The views of a scene show one set of named points, each view turned or mirrored, shifted and resized as a whole, with a little noise and some points left out.

Scene 1
View 1
q_887: [ -1 -12  14  -1  25  18  -6  -9 -21  -2  15   5  -8   3  -3   1 -11  -3
   0  16   8   1   3 -12  -1  26  -5  -1  -6  21  -7  -8 -16   1   4   1
  10]
q_257: [ -3 -11  18   5  14  18  -3  -2 -21  -1  10   5  -4   6  -7   9  -2   2
  -2  16   7  15  20 -13   0  23 -14   3   9   9  -6  -4  -5   5   3   6
  10]
q_469: [ 10 -13  10   4  29  15   4 -10 -22  -3   6  -4 -10   5  -6   8  -2   4
   9  17   7   1   8 -15  -4  26  -6  -3   0  18  -2  -6 -20  10   0  -2
  10]
q_73: [ -9 -25   9  -8  21  28  -5 -10 -10   2  -3   4   1   7 -23  16   0   8
   0   8  17  24  23 -13 -13  20 -24   3   6  -5 -14 -10  10   8   0   6
   9]
q_446: [-14 -19  11 -13  28  25 -26 -13 -16  -2  26  18  -6   2  -5  -8 -26 -12
  -5  15  15  -6  -8  -7  -6  27  -1  -1 -24  22 -16 -14 -15 -10   9   4
  15]
q_345: [ 29 -18  -2  -5  46  16   6 -28 -19  -4   1 -15 -18   8  -6   4  -6   4
  24  17   6 -21 -15 -18 -13  29   6 -12 -19  29  -5 -10 -32  18  -4 -13
  11]
q_752: [  6  11  29  20  14   1   2   6 -35  -6  31   4 -15   4  16  -5 -10  -9
  -2  28  -3  -5   6 -14  21  29   5   1   5  38  11   5 -35  -1   7   5
  11]
q_335: [ -6 -16  13  -4  23  21 -12  -9 -19  -2  18  10  -7   4  -5   0 -14  -5
  -2  18  12   2   3 -10  -3  25  -7   0  -6  18  -9  -9 -13  -1   6   4
  13]
q_639: [  6  -9  11  -3  32  16  -7 -14 -23  -4  19   3 -12   4   0  -3 -17  -6
   5  18   7 -12 -10 -12  -3  28   4  -6 -15  30  -6  -9 -27   2   4  -2
  13]
q_581: [ 16   4  26  24  12   5  20   3 -31  -4   7 -11 -12   5   0  14  14   8
   5  23  -3  14  28 -19  12  25 -10   2  26  17   9   6 -21  16  -2   3
   8]
q_842: [ 13  -9  13   6  25  15   8  -8 -21  -2   8  -6 -12   7  -6   8   0   4
   9  18   5   3  10 -16  -3  26  -8  -1   5  18  -1  -5 -19  12  -1  -1
   9]
q_929: [ -2  -8  21  10  12  14   2   0 -23  -2  13   3  -7   4  -6  10   0   2
  -3  18   6  14  21 -13   4  25 -13   5  11  13  -1  -2 -10   5   2   8
  10]
View 2
q_446: [  0  13 -10  28   4  -7  22  16  -1  -7   1   8   2 -10 -10  18   5  13
   6 -17 -16  10  21  -3 -14   2  15   1   9  -3   1   1 -11   0  -2  -2
  24]
q_752: [ -9  33   0   8  -6  -6  25  14 -22 -30  -9 -15  23 -24 -12   3   6   6
   8  -2 -20 -12   6  -2 -28  -6  13 -22  31 -13  -1   5 -12  21   2  -9
  -9]
q_929: [  4  20  -5   5   6   7  18  21  -2 -28   2  -3  29 -10  -7  13   8   8
  -4   0 -16  -6  -2  -3 -14  -9   2  -9  13 -21  18   6 -13  18  13 -10
   0]
q_887: [ -5  17  -3  14   4   1  25  16  -6 -20  -2   2  18  -8  -7   9   4  10
   3  -6 -17   1   7  -2 -19  -1   5  -9  11 -12   9   1 -14  10   6  -3
  12]
q_345: [-22  15  14   7   0   3  39   8 -20 -21 -10   1  19   8  -4 -12  -8   8
  10  -1 -19   9   5   7 -36  12 -13 -16   6  -1  -1 -12 -20   7   0  10
  27]
q_469: [ -6  17   3   5   6   5  28  15  -9 -26  -2   0  26  -3  -4   2   1   9
   2   0 -17   0   2   2 -23   0  -5 -11   9 -13  11  -2 -15  15   8  -2
  11]
q_842: [ -5  20   4   2   4   7  26  17  -9 -28  -2  -4  28  -3  -6   3   2   7
   1   1 -16  -2   0   1 -23  -2  -6 -13  12 -14  11  -1 -15  16  10  -3
   8]
q_581: [ -3  30   3  -9   3  11  22  19 -14 -40  -5 -14  42 -10  -6   2   6   2
  -3   8 -19 -15 -12   0 -24  -9  -4 -23  20 -27  17   6 -16  27  15 -10
 -12]
q_257: [  5  18  -5   6   8   7  18  23   1 -27   3   1  27  -6  -6  15   8   6
  -4  -2 -16  -4  -1  -3 -12  -8   2  -7   9 -20  20   5 -13  16  14  -8
   4]
q_73: [ 10   8  -5   4  16  16  16  24  12 -21  10  12  29  10  -1  16   6   9
  -9  -1 -13   6  -4  -3  -6  -5  -7   2  -5 -19  29   3 -14  10  17  -4
  17]
View 3
q_446: [ -3  -6   0 -17  -7 -30 -18  15  18 -13   3  12   9   7  17   1   5 -24
 -19  -8 -20  23  -7 -13  -9  16   9  15  20   5 -17   2  -4  30  -4 -18
  13]
q_752: [  3 -16   6 -30  17 -17 -23  31  20 -41  31  12  20  16  21  -3  -5  -4
  15 -25  -4  20   2   1  22   6  19 -47  20  14 -58   1   7  36   0   2
   9]
q_73: [  7  -9 -12  13 -17   8 -14  -2  18 -18   3  12  25  24   9  19  -6  -7
  -3 -14 -24   6  -9  -1  -7  16  10  28  -1  10 -17 -12  11  35   2 -21
 -33]
q_581: [ 11 -18  -4  -5  10  15 -20  18  20 -48  33   9  33  34  14  11 -12   8
  27 -29  -5   6   1  13  27   7  17 -35   4  21 -55 -10  17  38   3  -2
 -29]
q_257: [ 11 -10  -3   0  -6   2 -22  10  19 -27  15  11  22  20  13  15  -3  -3
   8 -18 -22  12  -6  -2   4  13  14  -5   9  12 -33  -7  13  35   1 -11
 -19]
q_335: [  2  -9  -1 -13  -3 -19 -19  15  19 -18   9  11  14  10  17   2   1 -14
  -6 -13 -17  20  -5  -8  -2  12  13   2  18   9 -29  -2   1  33  -3 -14
   0]
q_345: [-21 -24 -10 -51  26 -24   0  28  14 -40  17  16  19  27  18 -23 -20 -22
  -9 -15  13   5   3  12  24  10  -3  17   9  16 -28   1 -21  22  11 -19
 -14]
q_639: [ -8 -15  -1 -35  12 -28 -15  25  17 -27  15  14  14  13  19  -8  -6 -19
  -7 -13  -6  18  -2  -4   9   9   7  -2  20  10 -31   3  -7  29   1 -12
   6]
q_929: [ 11 -12  -4   0  -3   2 -22  12  20 -30  18  10  25  22  13  14  -2  -2
  11 -21 -19  12  -4   0   7  12  17 -13   8  13 -39  -7  14  38   1  -9
 -15]
q_469: [ -3 -19  -7 -20   8  -8 -12  20  17 -33  18  13  23  25  15  -1 -10 -10
   3 -21  -8   9   0   5  14  10   8   1   8  14 -34  -4  -1  32   5 -14
 -17]
q_887: [  0 -11  -1 -18   3 -18 -19  19  19 -26  13  10  16  16  17   1  -2 -12
  -2 -16 -13  18  -2  -4   4  13   9  -1  16  10 -32  -3   2  33  -1 -12
  -1]
View 4
q_581: [-12  -5  -3   5  19  34   8   4  -2  12  -9  -4 -39 -50  -6  20  21   7
  24 -16  -2  -4  -9   0  44  14   3 -27 -17   2  18 -32  12  22  -2   5
  30]
q_446: [-32  12  23 -32   3   6   6  26  12  -8  11  -7   5 -20  -4  -8  -5  12
  12   8   4  31 -23 -12   1  28  -3  -8  17   4   2  -8  -7   1  18 -27
  18]
q_345: [ -8  23  24  -4   0  24 -10   8   3  10  -7  21  -7 -22 -10 -15  15  33
  -8   0 -23 -10  -9 -10  17  34  -7 -34 -10 -10 -12  -9 -12   4  18 -13
   2]
q_639: [-23  17  22 -16   5  19   1  15   8   0   5  -1  -3 -28  -6  -9  13  22
   8   4  -7  10 -21 -11  15  30  -5 -20   0   2   2 -10  -7   8  18 -17
  14]
q_842: [-14   4  10  -6  10  22   2   8   2   7  -7   5 -24 -33  -7   6   9  15
  10  -7  -7   3  -9  -3  25  24   1 -20  -5  -3   4 -22   1  11   7  -6
  20]
q_929: [-22  -5   4 -10  12  16  10  13   3   3  -4  -6 -29 -39  -4  17   2   3
  22  -8   2  17 -10  -1  27  18   4 -16   1   3  15 -26   9  11   2  -6
  31]
q_257: [-23  -5   5 -14  11  13   9  11   2   0  -5  -3 -26 -34  -5  18  -4   3
  22 -10   2  18  -7  -1  23  18   6 -12   5   1  11 -25   6   9   2  -9
  31]
q_73: [-20 -16   5 -18   3  -2   7  11  -3   1 -14  10 -29 -21  -6  23 -28  -1
  15 -14  -5  28  10   5  16  19  10  -7  16  -6   0 -28   4  -3   0 -17
  31]
q_469: [-16   5  12  -8   9  19   0  11   2   6  -6   6 -20 -30  -7   4   4  15
  10  -7  -8   7  -9  -4  24  24  -1 -21  -5  -3   3 -20  -1   9   9 -10
  20]
q_752: [-26  16  11  -6  18  37   9  15  11   3   7 -17 -16 -51  -5  -1  35  18
  23   3   5   1 -30 -13  31  23  -6 -24 -16  11  21 -18   6  24  11   0
  22]
q_887: [-23   7  13 -17   7  15   5  16   7   1   3  -2 -11 -30  -5   2   4  12
  14  -1   0  16 -16  -8  16  25  -1 -15   4   1   9 -17   0   8  11 -14
  21]
q_335: [-28   5  17 -21   7  11   7  18   8  -4   4  -5 -10 -27  -3   3  -3  10
  15   0  -1  23 -16  -6  12  24   0 -12  10   2   6 -14  -1   6  11 -17
  23]
View 5
q_257: [ -6  -6   0 -16 -27 -29 -12  15  14  -8   4  28  19 -13   6   8 -20 -20
  -2 -16 -21  12   8 -15 -15 -13 -46  18  -8  -7 -17  31  26  39 -22   7
   0]
q_73: [  4 -20   9 -25 -32 -21  -4  -6   4 -18  10  12  20 -12  12  23 -15 -20
   7 -19 -23  12  -7 -31 -22 -14 -38   8   4 -10 -13  39  19  37   1   2
   2]
q_887: [ -6  -5  -9  -5 -24 -30 -13  17  -5 -17  -3  15  19 -13   6  -6 -12 -16
 -14  -8 -13  20  11  -9 -10  -7 -43  24  -9   2 -23  12  20  27 -29   9
  -5]
q_345: [ -7 -21   6  13 -42 -39 -10  17 -10 -24 -24 -10   5 -15  19  -3  10   3
 -32   6 -16  11  -7  -2   4   4 -14  27  -4  32 -35 -11  14  10 -37  31
  13]
q_842: [ -8 -10   6  -6 -32 -36 -13  20  12 -10  -7  20  12 -16  11   6 -11 -11
 -13  -6 -22   8   3  -7  -6  -8 -35  22  -7   8 -24  16  27  31 -33  21
   9]
q_581: [-15  -8  14 -12 -32 -42 -16  36  45   7  -4  52  10 -18   7  13 -27  -8
 -10 -12 -34  -1   8  -1  -6 -16 -44  25 -10   1 -22  31  38  45 -48  31
  12]
q_446: [ -3   3 -24  -3 -18 -20 -13   8 -35 -29  -1  -4  26 -11   5 -20  -9 -24
 -16  -8   3  32  18 -10 -15  -3 -44  24 -11  -2 -25   2  13  16 -16  -8
 -17]
q_335: [ -4  -4 -13  -7 -23 -24 -12  12 -14 -20   2  12  22 -12   7  -9 -14 -20
 -10  -9  -8  22  14 -12 -14  -7 -45  23  -8  -4 -24  12  19  26 -20   2
  -9]
q_639: [ -8  -4 -12   5 -25 -32 -14  20 -15 -19 -10   5  17 -13   7 -16  -7 -11
 -25  -2  -7  23  14  -1  -5  -5 -36  30 -12  12 -29  -5  19  16 -36  13
  -4]

Which points are out of place in each view (at most two, in the order of its rows)? Write - if all are in place.
view 1 | q_752
view 2 | -
view 3 | q_446
view 4 | -
view 5 | -

Scene 2
View 1
q_974: [  5 -28  14  14   6   0  -8   5   7  34  12  -8  11 -12  13  13   2 -17
   4 -10   3  14  -6   3  -6 -16   5 -20  15 -10   5  -4   8  -7   0  -9
 -20]
q_735: [  3 -36  22  28   0  -1 -16  13  16  38   5 -30  13  -1  32  12  -8 -12
   2  -7   7  30 -10   5  -5 -30   7 -27  14 -12  13   1   9 -12 -13 -10
 -31]
q_150: [ -4 -40   5  28   8   2  -3  -1   8  36  31   9  -1 -20   8  10  -2 -23
   6  -7   6   9   3  -1  -5  -8   5 -18   7 -24  10   5  -2   7   6  -9
 -27]
q_12: [ -5 -43   4  26   8   6  -6  -3   8  38  34  13  -1 -22   6   9  -2 -27
   7 -11   7  12  -1   1  -3  -3   2 -18  11 -24  11   5  -2  10   7  -9
 -28]
q_442: [  4 -56  35 -16  11   5  -7 -16 -12  68  29  19   1 -30   0  16  -7 -52
  17 -30   0  42 -14   5  16 -18 -10 -14  48  19 -12 -11  21  -3  -7 -14
 -20]
q_280: [  7  -6   0   8   8  -5  -7   4   2  16   4  -2  13  -8  -2  14  14 -10
   0   0   3  -8  -4  -1 -13  -3  10 -18   6 -17   4  -4  10  -8  15   0
  -4]
q_822: [  1 -31   2   1  12   4   3 -12 -10  34  36  40   0 -34 -22  11   8 -43
  10 -18   2  -1  -2  -2  -2   9   2 -12  21 -10  -6  -5   6   9  20  -7
  -9]
q_671: [  3  14 -30  43   3  -4  -4  17  18 -12   2 -11  15   4   5  10  21  15
 -12  21   7 -39  13  -4 -30   7  24 -22 -27 -52  19   7 -10   0  26   7
  -6]
q_834: [  4  25 -36  30   5  -6   2  14   6 -19   1   5  17  -3 -11  13  28  13
  -9  20   5 -55  14  -6 -34  18  22 -19 -28 -50  10   1  -3   0  37  10
  10]
q_364: [  1 -30   6   0  12   0   0 -11  -9  37  29  28   1 -26 -14  12   6 -36
   9 -15   3   6  -6   1  -1   1  -1 -11  22  -7  -8  -5   8   3  14  -5
  -7]
q_272: [  4 -36  24  -5   7   0  -6  -5  -6  47  19   8   8 -21   1  13   0 -35
  10 -20  -2  23 -13   5   4 -13   0 -16  33   7  -6 -10  17  -6   0  -9
 -14]
q_979: [  4  -1  -7  19   5  -5  -5   8   3  10  -1  -3  14  -7   1  11  15  -4
  -2   6   3 -14   2  -1 -14  -1  12 -20  -1 -24   6  -2   5  -6  13   0
  -5]
q_764: [  5 -21  14  -8  11  -3  -5  -2  -9  33  13  11  11 -23  -8  16   7 -27
   7 -14  -1   7 -12   2  -2  -6   4 -15  23  -1  -8 -11  15  -8   9  -6
  -4]
q_375: [  2 -28  13  24   5  -3 -13   6  12  34  10 -16  14  -8  20  12  -1 -12
   4  -5   6  17  -4   3  -8 -19   7 -23  10 -20  10   2   6  -6  -2  -8
 -24]
q_384: [  8  -4  12   8   5 -11 -10  15   8  18 -12 -27  23   1  15  14  10   0
  -2   1   0   6  -8   3 -11 -18  11 -24   8 -11   8  -7  13 -18   1  -3
  -9]
q_407: [  9 -37  45 -19  11  -7 -12   2  -3  56  -5 -17  18 -14  18  19  -5 -29
   8 -19  -2  44 -22   6   9 -31  -1 -22  47  26  -8 -18  29 -23 -16 -11
 -13]
q_751: [  9  -4   8 -28  15  -4   0  -6 -18  26   1  20  13 -22 -22  19  19 -25
   5 -11  -4  -7 -11  -1  -2   2   3 -15  27   7 -17 -20  20 -14  18   3
  14]
q_923: [  1 -12 -12  37   6   0  -5  10  15   9  14  -3  10  -6   7  10  12  -3
  -2   8   9 -16   7  -2 -20   3  14 -19 -11 -38  16   5  -3   4  16  -1
 -17]
View 2
q_979: [ 14   6  -5  12  -1 -11  -4   5  -1   1  -1 -18  -4  30  14  12  12  14
  -1   5   5   1  16   1 -20   6 -16   4  16   0  -5 -12  10   9   4   2
   0]
q_751: [ 15 -17  -9  30  19  -2  15  10  -8  13 -18   0  -2   0  20 -11   1   6
   1  40  -1  11 -17  46 -38  -7 -21  14  24   7  -3  -5  -9  -1   5  30
 -11]
q_272: [ -3   7  -5  27  10  -8  16  12 -23  31 -25  15  -5  13  48   2 -10  -6
 -36  40 -27  20  -5  37 -16  19 -16  25   6 -14 -22  -9  -8   2 -15  18
 -14]
q_280: [ 18  -5  -6  14   4  -7   2   6  -4   3  -5 -12  -3  19  15   9  10  15
   4  18   5   3   2  17 -27  -6 -15   4  19   3  -3  -7   1   6   6  14
  -7]
q_150: [-19  17  -8  18   8 -13 -11  10  -4  18 -15   0  -7  29  41   4  -8  -9
 -35  12 -27   9  12   4  -1  28 -14   7  -2 -14 -13 -15   9   5 -14   4
  10]
q_834: [ 13  -6  -8   3   6 -15 -31   0  31 -21  21 -38  -6  36 -14   6  27  19
  29 -17  25 -13  22 -21 -26 -10 -16 -21  24  15  22 -13  24   9  18  -6
  28]
q_375: [  2  20  -3  12  -5 -11   1   8 -17  16 -12  -3  -4  34  41  25   0   5
 -32  12 -19   9  20   0  -4  30  -7  12   0 -14 -23 -13   3  10 -18   1
  -8]
q_764: [  1  -4  -8  26  13  -7  10   9 -11  20 -18   7  -6  12  34  -4  -4   0
 -19  31 -15  13  -7  33 -22   7 -15  16  12  -5 -12 -13  -6   2  -7  19
 -10]
q_671: [ 11   8  -5  -1  -3 -20 -31  -1  21 -18  18 -40  -3  45  -3  21  27  24
  18 -25  16 -12  35 -33 -14   2  -9 -19  16   6   9 -15  25  10   6 -11
  24]
q_384: [ 30   9  -2  11 -13  -6  11   6 -25   7 -10 -15  -1  30  25  31  10  27
  -7  16   1   7  21   7 -18  11  -7  17  13  -8 -24  -3   1  13  -8   2
 -15]
q_974: [  1  16  -5  17  -2  -9   7  10 -21  21 -17   2  -7  26  39  14  -6   6
 -27  17 -19  15  11  11  -8  23 -11  15   2 -15 -22 -11  -1  10 -14   6
  -8]
q_442: [-12   8 -11  36  16  -3  24  12 -32  43 -40  30  -8   6  63  -9 -23 -21
 -54  54 -42  30 -21  55 -12  29 -16  34  -1 -18 -30 -11 -17   0 -22  28
 -20]
q_822: [-22  -1 -13  28  25 -11 -13   8  11  10 -10   0  -6  11  26 -19  -7 -16
 -17  23 -17   9  -8  18 -17  12 -21   3   9  -4   4 -16   6  -2  -4  15
  19]
q_364: [-18   0 -12  28  23  -8   0  11  -2  19 -18  10  -8  11  35 -16 -10 -13
 -26  33 -21  16 -12  31 -18  14 -17  11   8  -7  -4 -13  -2  -1 -12  16
   6]
View 3
q_822: [-10  15  -2   2 -15  17  16  11   3  -2 -13  30  -6 -29  16  54  -2  -1
 -15   4   4 -50 -21   9 -26   1   8  -3 -12 -13  13  13  -7 -13 -29  35
   0]
q_272: [  7 -11 -38 -14 -13  14  10 -36  -5   6 -25  -4 -35  -2  20  46 -18  18
  -7  -2 -10 -51  -4  22 -30  -7  17  -9   0 -19  25   7  -1 -22 -34  22
  -9]
q_12: [ -9   3   0 -10 -14   6 -24 -10   7   0   3   5 -15  -8  10  32 -30   6
 -21  -7   9 -33 -23  10 -35  14 -10 -11   8 -18  26  15  -7  -2 -38  15
  21]
q_979: [ -2   6   5  -9  -2  23  -4  17  10 -26   7 -18  14   7  18   1 -21  -6
   7  -7 -10 -17  40   6 -11  14  -5 -19   6  -1  17   0   4   0   8  15
   7]
q_407: [ 18 -32 -71 -34 -15   9  14 -79 -10   5 -38 -31 -57  21  23  41 -19  35
   2  -8 -29 -50  16  38 -31 -13  31 -18  12 -22  35  -8   5 -31 -31  12
 -22]
q_735: [  7 -28 -24 -32 -10   3 -33 -49   3  -4  -2 -43 -24  33  12   0 -43  23
  -4 -14 -10 -22  15  26 -32  10  -7 -30  22 -20  37  -3   4   1 -22  -6
  16]
q_764: [ -2   3 -23  -6  -7  20  20 -13  -3  -9 -18   3 -19  -8  21  39  -9   7
   1   0 -13 -41  13  15 -20  -4  17 -10  -2 -13  21   4  -1 -20 -15  24
  -9]
q_923: [-12  10  22  -6  -6  16 -25  22  17 -25  23 -15  20   3  10  -8 -31 -11
  -1 -10   4  -9  24   3 -14  22 -22 -19  13  -6  16   8   0  10   6   9
  23]
q_375: [  1 -10 -14 -21 -15   8 -24 -31   3  -2  -2 -18 -24   6  10  15 -30  14
  -8  -9  -3 -29   0  17 -32   6  -4 -18  14 -18  26   7  -1  -5 -31   5
  12]
q_150: [ -7   2   1 -10 -11   7 -26  -8  10  -2   3  -2 -14  -4  10  24 -35   7
 -15  -7   8 -31 -18  10 -33  17 -10 -16  11 -14  24   9  -6  -4 -32   9
  23]
q_671: [-11  22  42   1  -1  25 -30  54  27 -39  40 -23  49  13  13 -35 -28 -25
   9 -10   1  16  58 -11  -3  27 -30 -22   9   3  10   2   7  19  30   4
  32]
q_364: [ -5  12  -7  -1 -15  18  10  -2  -1   1 -10  19 -17 -19  16  48  -7   4
 -10   0  -1 -45 -15  14 -27   2  11  -8  -6 -11  19  13  -7 -18 -27  30
  -4]
q_751: [  2   8 -26  -2 -10  32  48   7  -5 -14 -21  11  -5  -9  25  44  14  -4
  12   3 -21 -43  40  18  -4 -11  30  -3 -12  -5  10   2   4 -25   1  41
 -27]
q_280: [  0   5  -6  -3  -7  28  17  14   7 -25  -2 -12  10   7  18  12 -11  -7
  12  -2 -20 -23  53  10  -6   3   9 -15  -2  -2  13   2   3  -6  12  24
  -8]
q_442: [  6 -14 -55 -18 -15   7  16 -59 -12  17 -38  11 -58 -11  23  74 -11  28
 -12   0  -9 -68 -31  28 -41 -13  27  -6   0 -27  31   8  -4 -31 -57  23
 -22]
View 4
q_12: [ 17 -31   2  16 -25  26  11 -19  -6 -40   5  -2   8   6  11   0  18  -7
 -21 -15  13 -22  31 -15   0  21   2  -4 -20   9   3   3 -29 -14  20  19
   4]
q_735: [  2  -9  -6   5 -31  34  15 -11  18  -5   7 -33  38  12  -4  19  26 -20
  17 -23  19 -17  30 -31  -5  -5   1  -1 -12  11 -11  -4  -5 -46  27  27
  -5]
q_923: [ -1 -24  18  -4 -15  22   1 -10   2  15  11  -2  -6  -2  -5  -4  -2   5
  -6  -8  27 -20   6  -7  -6   3  20   0 -11   4   2  10 -42 -18  -9  -2
  28]
q_384: [-12   9 -12 -27 -17  18  11   6  19  36   9 -21  37  13 -11  19  14  -8
  18 -15  19  -3   3 -32   0 -11   5   3   4   6 -15  -4   8 -34  13   7
   2]
q_364: [ 26 -18 -18  -2 -13   7  10  -8 -11 -44   3  25  12  11  18  -2   6  -2
 -40  -8   2 -13  16 -24  11  35   0  -4 -15   9   0  -8  -8   9  17   7
   1]
q_375: [  4 -11  -4   4 -25  28  14  -9   8  -7   6 -19  25  12   1  11  17 -11
   4 -19  17 -16  24 -25  -3   5   2  -1 -12   9 -10   0 -14 -35  18  18
   0]
q_407: [ 17  14 -53 -15 -20  14  19   2  14 -33  -5 -11  63  30   8  26  27 -25
  -5 -21  -9  -2  27 -53  11  16 -18  -1 -10  18 -16 -20  40 -21  48  27
 -36]
q_150: [ 16 -28   3  16 -23  28  12 -19  -1 -33   7  -2   7   7   9   1  20  -7
 -15 -20  18 -21  29 -18   1  19   3  -4 -20   9  -1   4 -28 -17  14  18
   5]
q_834: [-11 -25  33 -19 -10  14  -6  -3  -2  52  17   8 -26 -13 -11 -13 -18  23
  -3   5  36 -14 -16   4  -5   1  32   1  -1  -2   4  15 -52 -11 -35 -20
  43]
q_822: [ 28 -25 -12   1  -9   8   6 -12 -17 -49   4  33   0  10  18  -6   0   5
 -49  -5   4 -12  15 -21  14  42   0  -3 -20  10   5  -5 -17  18  11   8
   3]
q_442: [ 34  -7 -50   3 -19  17  20 -15  -4 -78  -5   8  42  28  23  15  26 -21
 -38 -21 -14  -7  40 -45  14  38 -21  -3 -19  17  -6 -17  23  -1  47  29
 -31]
q_979: [ -1 -12   4 -21 -12  14   0   1   2  23  10   4   6   1  -3  -1  -1   4
  -7  -4  22 -12  -5 -16   2   5  14   1  -2   4  -5   2 -22 -15  -7  -6
  21]
q_280: [  2  -4  -8 -31  -7   4   3   6   0  17   8  15  12   4   0   1  -1   9
 -16  -3  11   0  -7 -26   7  13   9   3   0   4  -4  -4  -8  -5  -6 -11
  13]
q_974: [  8 -14 -12  -3 -20  20  11  -7   6 -17   8  -6  26  12   5   9  16  -8
  -4 -16  13 -14  22 -26   3   8   4  -1 -13  10  -7  -2  -4 -23  20  14
  -4]
q_751: [ 18   2 -31 -36  -4 -11   3   9  -8  -9   4  32  18  14  12   0  -6   8
 -36   0  -7   3  -9 -36  20  29   0   3   1   5  -1 -16  13  20   6  -9
  -4]
q_272: [ 23  -5 -31  -6 -15  14  15 -10  -1 -41   2   7  32  18  12  11  18 -13
 -24 -17  -3  -8  24 -40   9  23 -14   0 -16  12  -7 -13  10  -4  32  18
 -20]

Which points are out of place in each view (at most two, in the order of its rows)? Write - if all are in place.
view 1 | q_280
view 2 | q_822
view 3 | q_375
view 4 | q_384, q_834
